Points, in no order, along strands that fork, close into loops and pass close to each other.
Points whose rows are less than 39.4 apart are linked; no others are.
J_582: [ -7  -8  18   5 -10   6 -13   8  -1  -1 -15 -18  -6   6  -4  -9  -7 -18
  19  -3 -10  -2  -2  14  -1   8  -1  -2  22  -4   7  -1  -6  -4  -3  -2
 -13   7  -5  18  15  18  -2  11  -1]
J_445: [-12  -1   3  -3  -7  11  -6   9   6 -10  -1  -8   3   1  -3   7   3   5
  -1  -3  -1  -5  13  -4  -2  -9 -11   6  -1   4   7   5   6  -2   8   0
  -8  -9   1   1   1 -10  11   2   1]
J_16: [  2  -7  -6  -1  12 -20   0 -12 -19  -6  11  -1   2  -7   9   3  -6   6
  11  -4  -4   6   0  11   3  15   6   3  -1   3   2   5 -11   8 -17  -1
  24   4   4  -8  -5  -6 -12  11 -11]
J_879: [ 15  -5 -10  -3   7 -19  17  -9  -6 -11   6  -9  -7  -1  28  12   1   3
   8   1  -6   5  -6  18  -5  25  13  -4  18  -1 -12   3 -10   5 -15   8
  22   5   6  -9 -11 -19 -12  22  -2]
J_508: [  1  -4  -8  -5  11 -18  -3 -21 -16  -3   7   4   0  -8   3  10  -6  -2
  14   0  -3   5   2  -2   3  13   7   0  -7   8  12  12  -6   6 -15   2
  17   1   9   0  -4  -4  -6   9  -3]
J_286: [ 10   0  -3  -9  11 -10   7 -26 -10  -5  18  -8  -2   3   7   2 -25   9
   5   6  -4   6  11  13   7   0  -4 -11  -6   2   6   1   0   4  -7 -11
  17 -12   7  -4  -9 -12  -4   8   2]
J_503: [ -8   4  -7  -3   8 -11  -4  -5  -6  -1 -10  15   0   4 -11   1   0   1
   9  -8   3   1  -1 -14  -4  11   7  13 -17  -4   7  -5   3   5  -7   3
   1   6   2 -13  -8   7  -5   5  18]
J_306: [-18   0   6   1   2  -3  -5   2  -3  -5 -16   2  -2   3 -17   0   3   2
  -1 -15  -2  -2   3  -8 -10   2  -5  15  -8  -5  -7 -10  -1  -4   6   3
   0   5  -3  -2  -4   7  13   1  13]
J_129: [ -6  -1   3  -1   5   8   3   7 -16  -4   6   6   9  -7 -12  -4  10  11
 -14 -10   8  -6  10  -9  -5 -19 -11   0 -13  -5 -13   0   1   7   3  -9
   7  -4   2  -6   6 -13  20 -15   0]
J_718: [ -8  -6  -4  -1  10 -10   0   8 -23 -10   1  11   8  -4  -3  -1  -2   9
  -2 -15  -2   1   2  -7   3  -7  -6   3 -15   0  -6 -16   2  10   1 -11
  15  -2   1 -16  -8  -4  -1  -4  -3]
J_120: [  6  16 -10  -2   3   4   5  -3  12  14   0  16 -11  -1 -10 -13  16  -4
 -12  -4  12   3  -1 -11  -1   0  10   9  -9 -13  15 -23  -3   3   0  10
   0   4   3 -14  -8 -10  12 -13  12]
J_832: [  0  -7   0   6 -12  13   1   9   5   1  -6 -19   9  -1   8  -6  12  -3
 -14   4   7  -8   3   5  -4 -11 -17  -1  14   5   3  16   6 -16  17  -2
 -17  -2  -9  17  21   7  10 -15  -8]
J_618: [-12   2  -4  -2   8  -6   3   0  -4   2  -8  14  -2   1 -15  -1   8   3
  -6 -11   3   0  -1 -13  -3   1   2  14 -14  -8  -5 -16   3   5  -2   1
   4   7   1 -15 -13   3  10  -2  13]
J_123: [ -7  -2  -5  -1 -15  -1 -19   7  19   1 -16  -2   4  11   3   2   8  -6
   4   9  -8  -3 -10  -3  -3   2  -7  10  12   6   3   9  17  -7  12   9
 -20 -10  -7   6  16  12   5  -1   4]
J_736: [  4   2 -13 -15   8  -4  -7 -20   2   4   3   3  -7  -3   0  14  -7  -7
   8  13   4   7   1 -19   9   3   4  -7 -11  14  17  15   4   5  -4   5
  -2 -10  11   6  -9  -5 -12   5   3]
J_895: [ -5  -3  10  -4  -2  14   3   6  -8  -4 -25 -17   0   7  -1  -7   7  -8
 -10 -11   3   1  10  -2 -10  -6 -16  -1  13  -5  -1  -2   2 -10  10 -11
 -15   6  -7  15  16   6  17 -17   0]
J_927: [-12  -1   5  -3  -4  10  -2   2   2 -14   5 -10  -1   3  -3   5  -4   8
  -3  -1  -4  -9  16   2   5 -10 -13   1  -2   1   7   6  -1   2   3  -6
  -4  -9   6   4  -5 -10   8   8   0]
J_142: [ 14  10 -17  -2  17  -4   8  -4  -5  11   4  28 -12  -5   3  -9   2  -1
  -9  -8  11  16 -14 -18   9  -1  13  -1  -4 -10   2 -20   4   8  -4  -1
  12  12   3 -12 -14  -5   2 -13   1]
J_492: [  9   6 -14 -15   2   6  -5  -4   8   9   0  14  -8  -5  -1   4   8  -5
   5  14   9  14   0 -28   2   3   9  -9 -19   3  14   2   5   8   9   8
  -9   2   4  -3 -10  -5 -10  -9   7]
J_101: [ 15  -2   1  -4  10 -13   3 -20 -13  -7  19  -5   3   1   9  -1 -20  11
   0  -2  -7   7   6  17  12   2   0  -7  -5   6   1  -2  -7   2 -10 -10
  26  -9   3  -7  -8 -10 -11   8  -5]
J_680: [ -2   1 -11  -4 -15   8  -6   9  19   8   2  -7  11  -5   1  10  19   0
  -8   9   8  -1   4  -7  -4  -7  -2   3  -9  12   8  12   5 -10   8   6
 -12 -12  -1  -5   8  -8   3  -5   6]
J_264: [  1  -3  -2   6 -15  13   8   8  16   6   4 -18  12  -3   9   2   7   6
 -18   6   6 -12   5  13   1 -18 -15  -1   9   9   0  15   2 -19  17   0
 -17  -3  -6  16  15  -4  10  -5 -11]
J_969: [ 12 -12  25   3 -16   9   3   3   8  10  -6 -17  -7   2  -4  -6  -6 -24
  15  11  -8  -4 -12  22   1   5  15 -10  34 -12   5   3 -10  -4 -16   6
  -5   8  -7  21  11  13  -4  10   1]
J_708: [ 16   1 -12  -8  12   6  -1  -5  -3  13   5  31 -13  -8   4   0   1   0
   2   3  11  19  -4 -30   7  -2  11 -18  -9  -3   5  -8   3  16   9   1
   8  12  -2  -5  -6  -5   0 -16  -2]
J_318: [  8   5 -12  -4   6  11   3   0   4  18  14  14  -5  -6   2  -5  11  -1
  -6   3  20  11   0 -21  -6  -9   8 -21 -25  -2   4  -2   3  13   2   0
   3   2   1  -7   0  -9   4 -27   4]
J_216: [ -8  -1   9  -3   2   9   5  11 -19 -15  -1  -2   3  -5  -4  -4   7  11
 -13  -9   3  -8  12  -4  -2 -18 -17   2  -6 -10 -11  -4  -5  10   6 -14
   8  -2   3  -3   0 -11  12  -5  -7]
J_682: [ 14  -5  -9  -9  15   2  -3  -1  -8   6   4  23  -5  -9   7   5   0   0
  -2   0  10  16  -4 -25   7  -5   8 -16 -13   8   3  -1   6  16   7  -3
  15   8   2  -6  -7  -4   0 -12  -2]
J_525: [  8  19 -11  -2  -6   5  -1  -6  17  21   2  11  -8  -2  -6 -16  19  -1
  -9   4  16   7   5 -10  -8  -1  11   0 -14  -7  14 -16  -3  -3   2  12
 -11  -2  -3 -14   2  -7  11 -21  11]
J_373: [ 13   9 -12  -4   7  10   2  -4   4  21  12  20  -9 -10   8  -6   9  -2
   1  10  19  19  -2 -22  -2  -3  10 -24 -17  -9  11  -5  -4  16  10   6
  -5  10  -1  -3  -2  -6   3 -22  -3]
J_500: [  4   5 -13  -4  -7  12  -3   7  10  20  16   4   5  -5  -1   0  17  -1
  -9   9  22   9   7 -16  -7 -10   6 -20 -25   3   9   6  -4   3   2   8
   1  -2   1  -5   2  -7  -3 -21   4]
J_501: [  2   8  -5  -4  -3   5  23 -11  10   3  21 -10   9  11   7   7 -22  14
  -5  14  -5  -1  12   9  -1 -12  -8 -13 -10   0   7   3   9  -3  11 -10
 -10 -16   4   3  -6 -19  -4   6   7]
J_615: [  1   0   2   6 -14   8  19   2  24  10   7 -13  13   4  11   5  -5  13
 -13  10  -3 -11   2  18   7 -17 -10  -1  13   7   2   3   1 -21  18  -1
 -20 -12  -3  15  10 -10   5   0  -7]
J_229: [ -5  11 -14   7  13  -7  10   0  -5   2  -6  21 -11   0 -13  -3   6  -1
 -15 -12   6  -5 -18  -7   6   2  10  20  -6  -9  -2 -23  -1   1 -11   5
  12   9   8 -18 -22   3  -2   0   5]
J_477: [ -3   2  14   4   8   4   6  13 -28 -24  -2   2  -2  -7   0  -7  -2   8
 -11 -11  -7  -8   4   4  -2 -13 -19  -9   1 -10 -23 -14  -8   7   4 -15
  15   3   6  -3  -7   3 -12   3 -18]
J_248: [  2  -3 -16   1 -20   3 -10   9  23  11   1  -5  13  -2   7   7  21   1
  -8  16   5  -3  -7   0  -4 -10  -4   3   1  11   5  12   5 -18  10   7
 -14 -10  -3   1  17   1  -3  -9   3]
J_385: [  2  -6  -2   8   8 -16  -1  -3 -15 -10  14  -6   6  -7  13   2   1   9
   8  -6  -7   1  -2  16   1  17   4   2  -1  -1 -10   1 -11   9 -18  -5
  23   6   3 -12  -4  -4 -13   9 -12]
J_225: [  2  -5  -8  -5  12  -4   3   4 -19  -3   3  13  10  -7  -3   2   4   7
 -11 -13   8   6   3 -15   5 -16  -1  -1 -16   4  -6  -7   9  13   0  -8
  16  -3   3 -13   0 -14   5 -11  -2]
J_126: [  5   2  -8   4  14 -17   0   3 -28   1  -2  21  10  -6   2   1 -11   3
  -8 -10   0  16  -9 -12   8   2  20   5 -14  15 -12 -12   2  -2  -2  -6
  21  10  -5 -10  -5   0 -15  -7  -7]
J_193: [ 15  -3  11  13   9  -8   7  12  -4 -19  15 -13  -3 -13  14   8  13   4
   1  -3  -9  -3 -10  29   0  15   6  -9  14  -2 -35   2  -8   5 -17  -1
  19  11   6  -9  -6   7 -14   3 -11]
J_841: [ 10  -3 -13 -10  12 -14  -7 -20 -15   2   2  17  -3 -12   0  10  -8  -6
  13   3  -1   8  -2 -11   3  17  10  -5  -7  11   7  14  -8   5  -9   4
  18   7   4  -1  -4   2 -11   5  -7]
J_585: [-18  -1  15   4  -1   6  -8  10 -10  -7  -6 -14  -6   3  -9  -6  -7  -4
  12  -8  -8  -4   6   8  -5  10  -7  -1   6 -13  -8  -3 -12   1  -4  -6
  -3  11  -2   6   1  12  -3  10   2]
J_236: [ -2  -1  -9 -10   8  -7  -8  -8  -9  -4  -2  17   0  -1  -5   4   0  -2
  11   1   4   7   0 -19   0   9   5   5 -19   3   9   3   7   7  -4   2
   1   3   3 -10  -9   3  -9   3  10]
J_224: [-14  -3   7   4  -8  -6 -14  -1   1   0  -6 -10   5   2  -1   1   1 -14
  29  -3 -11  -8   2   6 -12  21  12   9  11  -9   1  10  -9  -3 -12  16
  -9   3  -3   3   9   8   0  22   5]
J_869: [ -9  -2  14   2 -14  11  -4   8  10  -6  -9 -18  -2   7   1  -2  -9  -5
   0   2  -6  -6   5   7   5  -4  -9   1  19   3   8   6   4  -8   7  -2
 -16  -7  -5  19   5   5   5   6  -6]
J_84: [  0 -10  21   5 -15   4  -6   0   7   5 -10 -17  -5   8  -3  -9  -9 -20
  18   7 -10  -4 -10  18   4   5   6  -5  35  -3   9   2  -3  -2  -8   6
 -10   1  -6  23  15  17  -3   9  -3]
J_799: [-17  -3  12   6  -1   2  -7   3  -9 -12   4 -10  -2   0  -4   0  -7   1
  16  -7  -6  -5   7  10  -5   9  -8   4   1 -11  -4   0 -12   6  -7  -5
   2   5   0   0  -2   5  -4  17  -1]
J_746: [ -7  -8  15   8  -9   4 -11   8   4   5 -11 -17  -5   3  -4  -3  -1 -20
  27   1 -13  -4  -3  13 -10  19  10   2  22 -11   2   6 -11  -4 -10  10
  -7  11  -5  13  14  12   4  19  -2]
J_300: [ -1  -9  -9  10 -18  -1   3   6  20  10  -3 -10  17   4  11   7   7   3
 -10  11  -2 -11 -19  11   6 -18 -16   5  19  10   2  17  10 -15  15   7
 -20  -4   1  19  20   4   1  -1  -8]
J_62: [ 10   0  25  -2 -12  15  13   3  21  -1  -5 -14  -8  15   3 -10 -18  -6
  -8   6  -4 -10   0  19   9  -6  -5 -10  24  -4   8   5   4  -6   3  -5
 -13  -5  -7  25   0  11  -6   2  -2]
J_433: [-11  -6  11   1  -7   2 -13   5   0   0 -23 -11  -1  13  -7  -8  -7 -15
  14  -4  -9   1  -3   5  -6   7  -1   2  18  -2   5  -2   6  -9   5   1
 -16   4  -9  18  16  23   5   4   3]
J_826: [-16  -3  -4   7  10 -16  -4  -3 -15  -3   0   2   4  -1  -5   3   3   2
  18  -9  -2  -1   1   2 -10  21   6  10 -10  -8  -4   3  -9   8 -13   5
   4  12   1 -12   0   9  -5  12   4]
J_94: [  2   2  -8  -8 -10  12  -4   6  14  10   7  -5   7  -6  -1   7  20   0
  -8   8  13   5   7 -13  -7  -5   2  -4 -18   8   8   9   4  -2   5   3
  -8  -7  -1  -5   2 -10   2 -13   7]
J_430: [-17  -3  -1  -4   5  -5  -6   3 -14 -13   1   4   4  -1  -7   2  -2   7
   5 -10   1   0   5  -5   2   2  -7   6 -12   2  -1  -5  -1   7  -2  -5
   8   1   2 -12  -8   0   0   5   2]
J_257: [ -5  -3   8   5 -16   1  -6   6  15  -1 -13 -13   1  11   7  -3  -6  -9
   3   8  -9  -9  -8  12   5  -5  -9   2  24   8   8   8  11  -7  10   3
 -21  -9  -4  22  15   8   3   1 -10]
J_67: [ -1  -3  13  -3   5  11   3  10 -16 -26   1  -3  -2  -4  -2  -6  -3  12
 -10  -7  -5 -11  10   6   3 -13 -19  -6   1 -13 -11  -4  -4   8   4 -12
  11   1   5   0  -5  -4  -4   3 -16]
J_847: [  6  -4  24  -1 -11  17   3   8  11  -6 -10 -20  -8  11   0  -9 -14 -13
  -2   1  -3  -4   2  19   8  -5  -4  -7  23  -4  12   3   0  -8   0  -8
 -14   0  -6  20   3  12  -5   6  -6]
J_156: [ -4   1  -6  -4   3   2   2   3  -3   1  -1  16   0  -2  -8   3  10   2
  -5 -11  10   6   3 -20  -1  -5   1   9 -19  -6  -1  -9   6   5   0   1
   3   0   3 -16  -7  -6   7 -11  15]
J_429: [-12   0  -2  -1   5 -11 -14  -8  -3  -1  -8   2   5   4 -10   1   2  -7
  19  -7  -1  -1   2  -6 -10  21   9  16 -10  -6   4   6  -1  -1 -11   7
  -5   7   0  -8  -2   8  -1  14  11]
J_722: [-18  -4   3  -1   0  -3 -11   0  -9 -12   2  -4   2  -1  -7   3  -4   2
  10  -6  -3  -3   7   2   1   5  -5   6  -8  -1   6   4  -3   4  -6  -4
   3   0   4  -6  -6   0   0  13   2]
J_400: [ -1   2  17   6  10   1   6  14 -25 -22   0   1  -1  -9   2 -11  -5   6
  -5  -5  -6  -9   1  11  -1  -3 -13 -11   2  -9 -31 -10  -7   7  -2 -14
  17   7   3  -5  -8  13 -22   2 -16]
J_862: [-13   3   3   1 -11   0 -16  -1   8  -2  -5  -6   4   7  -5   7  -1  -6
  12   3  -7  -7   3  -2   0   7   2  12   2   7  10  10   6  -6   0   7
 -13 -14  -2   3   3   2  -1  16   7]
J_636: [  0   5  -3   1  -4   6  -4  -1  13   8  -7   4  -7  -1 -14  -7  18   1
 -13  -7   7  -3   2 -12 -11  -3  -2  13  -8  -4   1 -13   4  -8   0   8
  -1  -4  -3 -10   0  -2  20 -16  14]
J_928: [  9  -2  17   6 -16   8  16   2  22   4  -7 -10  -4  18   7  -5 -17   0
  -6  13  -7 -10  -6  21   9  -8  -9  -5  24   3   7   2   4  -9   9   1
 -23  -9  -5  25   8   8  -7  -2  -5]
J_203: [  9  -6  -4  -6  15 -11  -7   2 -26  -1   2  21  11  -8   5   4 -13   1
  -6  -7  -2  18  -3 -15  14   0  18  -3 -11  21  -8  -8   2   4   2  -9
  25  10  -1  -6  -6  -7 -13  -4 -15]
J_982: [-14   7 -10  15  19 -25  10  -4 -17   0  -3  14   4  -1  -3  -2   1   6
   2 -13  -1  -1 -13   3  -1  14  10  17 -13   2 -13  -8  -1   5 -16   2
  11  14  -2 -16  -5  15  -6   0   2]
J_921: [ 14  -4  27   4 -13   5  12  -2  18   8  -1 -15 -11   4  -5  -2  -5 -19
  15  11 -13  -6 -11  23  -4   4  15  -5  33 -17  -3   7 -13  -4 -16   9
  -6   4  -3  16   2  10   4  15   8]
J_781: [ 19   9 -14  -3  19   2   3  -7  -4  15   1  35 -18  -5   5  -4  -2  -3
  -3   0  10  23 -11 -21   9  -2  12 -11  -4  -8   2 -19   0  12   6   0
   8  15  -3  -6 -11  -4   1  -8  -2]
J_46: [ 12  -5  -1 -11  13 -14   0 -22 -18  -4   9   0   3  -6   8   4 -20   7
   0   2  -7  14   4   5  17   6  11  -8  -6  17   0  -4 -12   1  -9  -8
  28   2   5   1  -4 -13  -9   4 -13]
J_40: [ 15  -4  -9 -10  14   1   0   1 -16   6   8  20   2  -6   6   4   5   2
  -8  -8  12  18  -3 -21   8 -13   6 -12 -12   4  -2  -5  11  15   2  -7
  20   4   1  -9  -3  -8   4 -20  -3]
J_987: [ 11  -4   4  10   6 -15   4   8  -7 -16  18 -12  -1  -7  19   6   8   9
   6  -2  -9  -2  -6  27  -1  18  10  -4  11  -3 -22   1 -13   6 -18   0
  21   6   6 -13  -9  -3 -15  10 -10]
J_837: [  3   3  21   6  -6   1   5  -6  15   2  14 -14  -9   8  -1  -1 -17  -6
  13   6 -10 -11   5  21   0   3   3   0  15 -16   3   8 -10  -4 -13   1
  -4 -10  -1  10  -6   1   1  21   6]
J_954: [ -1  -2  -9 -13   4  -2 -10 -11  -1  -2   1   2   1  -2  -3  13  -2  -2
   8   4   2   7   4 -16   5   5   3   0 -17  12  17  14   6   7  -2   2
  -1  -7   9  -4  -9  -5  -9   6   6]
J_150: [-13   0  10   3 -12  -6 -17  -3   9   1  -7 -10   4   7  -4   1  -3 -12
  19   1 -13  -9   0   8  -2  10   5  10  13  -1   6  10  -2  -6  -6  10
 -12  -9  -2   9  10   6   2  20  -1]
J_677: [ -1  -7   9   8 -19  -4   6  -1  18   6  -9  -9  -1  18   7  -2 -14  -6
  -3  14  -8  -8 -17  20  11  -9  -9  -2  32   7   7   5   8  -5   8   6
 -23  -9  -2  26  15  11  -7   1  -9]
J_772: [ 10   0 -13 -14   7   5  -4 -13   3   6   4  14 -10 -10   2  15   0  -5
   2  13   8  14   0 -29   7   1   4 -14 -14  12  13  10   4  14   6   9
   0   0  11   4 -11  -4  -9  -4  -3]
J_75: [  5  11 -15  -1   8   0   9   1   2  11  -3  20 -10  -1 -13  -7  12  -1
 -13  -7  12   0 -10 -11   4  -2  10  14  -6 -19   9 -24  -1   3  -8   7
  11   9   8 -14 -16 -10   9  -5   6]
J_419: [ -5   2   1   0  -5  11  -5   6   8   4  -6  -3   3  -2  -9  -2  15   1
  -8  -3   6  -3   6 -12 -12  -6  -9  10  -9   2  -4   0   3  -8  10   2
  -6  -2  -6  -4   8  -2  20 -14  12]
J_672: [ -1  -4 -13   1  16 -19   2  -1 -22   3  -3  23   4  -5  -2   1  -8   5
   2 -10   0  11 -10 -11   4   7  12   7 -17   9  -1  -8   2   3  -7  -3
  17  11  -2 -15  -8   8 -12  -1  -2]
J_219: [  2 -10 -16   8 -19   0  -8  11  19  10   2  -8  12  -1   9   4  16  -1
 -11  12   1 -10 -16   4  -3 -14 -11   4  10   9  -2  13   9 -18  17   8
 -16  -7  -2   7  21   8   2  -9  -4]
J_646: [  9  -1  18  15   9  -6   2  11 -11 -20  13  -9  -2 -15   8  -1   6   5
   2  -4  -7  -8  -7  27  -4   8  -2 -11   6  -6 -35   1 -11   4 -12  -8
  20  12   3  -7  -5  15 -18   0 -17]
J_977: [-18   7  -7  16  15 -25   7  -3 -13  -3  -2   4  -1  -2  -2   0   4   6
  11 -14  -4  -2  -8   7  -6  23   7  14  -8  -4 -17  -7 -10   9 -18   6
   3  17  -2 -17   0  13  -3   5   1]
J_167: [  7   3  -6  -6   9  -4  13 -23  -2  -3  21  -9  -1   7   5   6 -26  11
   4  13  -5   3  14  10   6  -6  -7 -13  -9   2  10   3   7   2   1 -12
   0 -15   7   0  -9 -15  -3  10   7]
J_947: [  3   7   0   5 -12  11  25   0  17   4  17  -7   7  11   7   5 -23  16
  -8  17  -5 -11  11  12  -5 -15  -6 -10   0   0   0   2   8 -10  17 -11
 -19 -20  -2   4  -2 -16  -1   8   6]
J_758: [ -1   1  15  18   9  -7   4  13 -23 -21   4  -2   3 -12   4 -13  -2   6
   0  -7  -7  -9  -1  19  -4   4  -9  -9   1  -1 -38  -9  -6   4  -7 -12
  21   8   2  -7  -6  14 -22  -3 -20]
J_588: [  4   9 -10  -1 -11   4  -9  -1  22  13  -9   2  -5  -2  -5 -10  25  -1
 -10   4   6  -2  -1  -7 -13   0  -2  13  -4  -3   0 -10   5 -14   8  11
 -11  -7 -10  -9  10   8  14 -18  14]
J_985: [ -8   2  -2   0 -16   0 -10   0  20   3  -5 -10   8  10   1   8  -3  -3
  -1  12  -6  -8   2   4   6  -2   1  10   8  14  11  10   9 -10   6   6
 -19 -16  -1   5   4  -5  -2  12   1]
J_333: [ -2   5   0   4  -2  16  -3   7   2  11  -2   1   3  -7 -15  -8  16   6
 -16  -2  16  -8  10 -10 -14 -14  -7   0 -10   2 -11   2  -3  -9   5   0
   1  -7  -4  -5  10  -6  23 -22   7]
J_601: [ -1   5   2   2 -10  13  25   2  22   5  15 -12  11  10   7   6 -11  15
 -14  11  -3 -12   8  16   3 -14  -7  -5   4   3   2   2   3 -15  16  -2
 -17 -15  -2  12   1 -17   5   7   0]
J_388: [ 16  -3  -3   1   6 -18  11   2  -9 -14   9 -10  -3  -4  27  13   6  10
   3  -5  -8   6  -6  24  -2  26  17  -4  17   2 -21   0 -10   3 -18   6
  23   5   4 -13 -10 -16 -14  13  -8]
J_715: [  9   3 -16  -1  18 -10   8   1 -11   8   0  29  -5  -1  -1  -1   2   1
 -11 -13   7  13 -14 -17   8  -2  12   4 -12  -5  -3 -19   7   8  -3  -4
  16  11   1 -14 -16  -2  -2  -8   5]
J_53: [  8  -1  26   5  -8   7  10  -3  16   4   6 -14 -10   7  -4  -3 -10  -9
  14   8  -9  -9   0  22   0   2   9  -4  24 -19  -3   6 -13  -4 -15   3
  -4  -1  -4  17  -2   6   4  17   6]
J_546: [ -6   0   9  -2  -1  13  -1   6  -5  -1 -15  -9  -1  -1  -8  -5  12  -1
 -11  -9   2  -4  10  -5 -14  -8 -15   8   5   0  -8  -1   1  -9  14  -5
 -10   2  -6   6  11   0  23 -15   6]
J_526: [ -8 -10  10   1  -7   5  -6   6  -3  -3 -24 -13  -3  12   3  -8  -4 -14
   5  -8  -6   4  -3   5  -5  -1 -10   1  22  -1   7  -4  13  -8   9  -5
 -23   3  -7  22  17  20   5  -3   2]
J_181: [ 16  -1 -11 -10  14  -7 -10 -23  -5   1  -5  31  -9 -15  -8   5  -6  -9
  21  11   3  10  -7 -22   5  20  11  -7  -8   7   4  13  -6   8  -1  12
  10   6   3   0  -5   9 -13   6  -4]
J_663: [  0  -6   6   5  -9  12   3   7  -2  -5 -16 -19   5   5   9  -8   8  -9
 -10  -3   8  -4   7   5  -8 -10 -18  -2  18  -1   5   7   5 -11  13  -9
 -20   1  -9  19  20   6  12 -16  -4]
J_509: [-10  13 -15  11  16 -20  12  -2  -8   0  -7  18  -5   4 -12  -1   0  -1
 -11 -13   3  -4 -17  -1   4  12  13  19 -13   0 -10 -15  -1   4 -16   8
  10  14   2 -19 -21  14  -5   1   3]
J_403: [ -4   6  12   1  -4   3   4  -9  15  -4   9 -14  -1   9  -2   1 -17   2
   9   8  -7 -10   8  15   5  -2  -4   1   8  -4   8   6  -2   0  -5  -4
  -6 -12   1   5  -5  -4  -1  19   5]
J_544: [ -6  -2   1  -3 -12  14   1   7  15  -2   3 -19   8  -2   3   6   4   7
 -14   4   0  -8   8   5  -1 -15 -13   1   4  10   5  12   5 -12  12  -2
 -13  -8  -1   9   6  -9  11   1  -6]
J_260: [  7   5 -11  -6   5   6   5   2   0  13   9  15  -1  -4  -4  -4  12   3
  -6  -4  19   8   0 -23  -4 -11   4  -7 -20  -6   4  -6   4  12   0   1
   6   1  -1 -14  -3 -12   7 -21  12]
J_446: [ -4   1   4  -1   0  15   5   7 -11   4   4   1   8  -9 -15  -7  12   8
 -14  -1  11 -10  17  -6 -10 -21 -12  -1 -10  -2 -10   5  -6   0   4  -7
   1  -5   1   1   9 -13  23 -16   1]
J_809: [  7  12 -11  -9  -3   7  -1  -2  15  16  -1  13  -7  -1   0  -6  16  -3
   0   9  12  12   2 -18  -7   4   9  -3 -17  -4  13  -9   3   4   7   9
 -13   2   1 -12  -2  -6   1 -17  12]
J_29: [ -4  -4   8   0   2   8  -3   3  -7 -22   7  -9  -3   1  -4  -1  -9  13
  -2  -6  -6  -6  12   7   6  -7 -16  -2  -3  -6  -1   0  -4   8   0 -10
   9  -4   8  -2 -10  -4  -1   9  -9]
J_777: [ -3  -1  -9  -1 -20  -5 -14   4  22   6 -12  -3   8   9   5   6   3  -8
  -2  13  -6  -8 -11   2   3  -3  -4  12  11  11   5  15  13  -7  11   6
 -18 -17  -1   9  14   6  -1   6  -1]
J_136: [  1   3  -5  -1 -10   0 -15   3  19   5 -16   3   1   5  -2  -2  17  -2
  -3   6  -3   1  -6  -6 -11   0  -4  16   3   1   1  -4  14 -12  13  10
 -17  -8  -9  -3  12  13  10  -8  14]
J_702: [-19  -3  13   1  -3   4 -10   6  -5  -8 -17  -7  -3   8 -10  -4  -6  -5
   8 -13  -5  -2   6  -3  -6   9  -7   6   4  -3  -6  -8  -5  -6   6  -3
  -8  11  -6   7   3  14   9   6   5]
J_391: [ 11  -7  -5  -9  15 -12  -7 -16 -18  -1   5  13   3  -8   1   9 -16   4
   0   1  -4  16   0 -11  17   3  14  -8  -9  23   2   0  -4   6  -2  -4
  29   7   6   2  -5  -8 -10   3 -16]
J_843: [-10   8   2   1 -12   5   4  -2  19   0   5 -12   5  10   3   4 -12   5
  -2  10  -7  -9   6  10   6  -8  -5   5   9   8  10   7   6  -6   4   1
 -17 -18   2  10   1 -10   4  14  -1]

A fork is a point with three links, a tip a point with one. Leave the first point through the second and follow the links. Name the first fork or tip that comes.
J_509; J_982 => J_503
J_708; J_682 => J_618
J_636; J_588 => J_985
J_181; J_841 => J_987
J_67; J_216 => J_419
J_306; J_702 => J_708
J_126; J_203 => J_264
J_837; J_53 => J_582
J_419; J_333 => J_67
J_500; J_94 => J_300

How many points has the smallest loop of links through each point below? Write none if it is on no loop.
J_156 => 16
J_987 => none
J_544 => 15
J_746 => 13
J_869 => 6
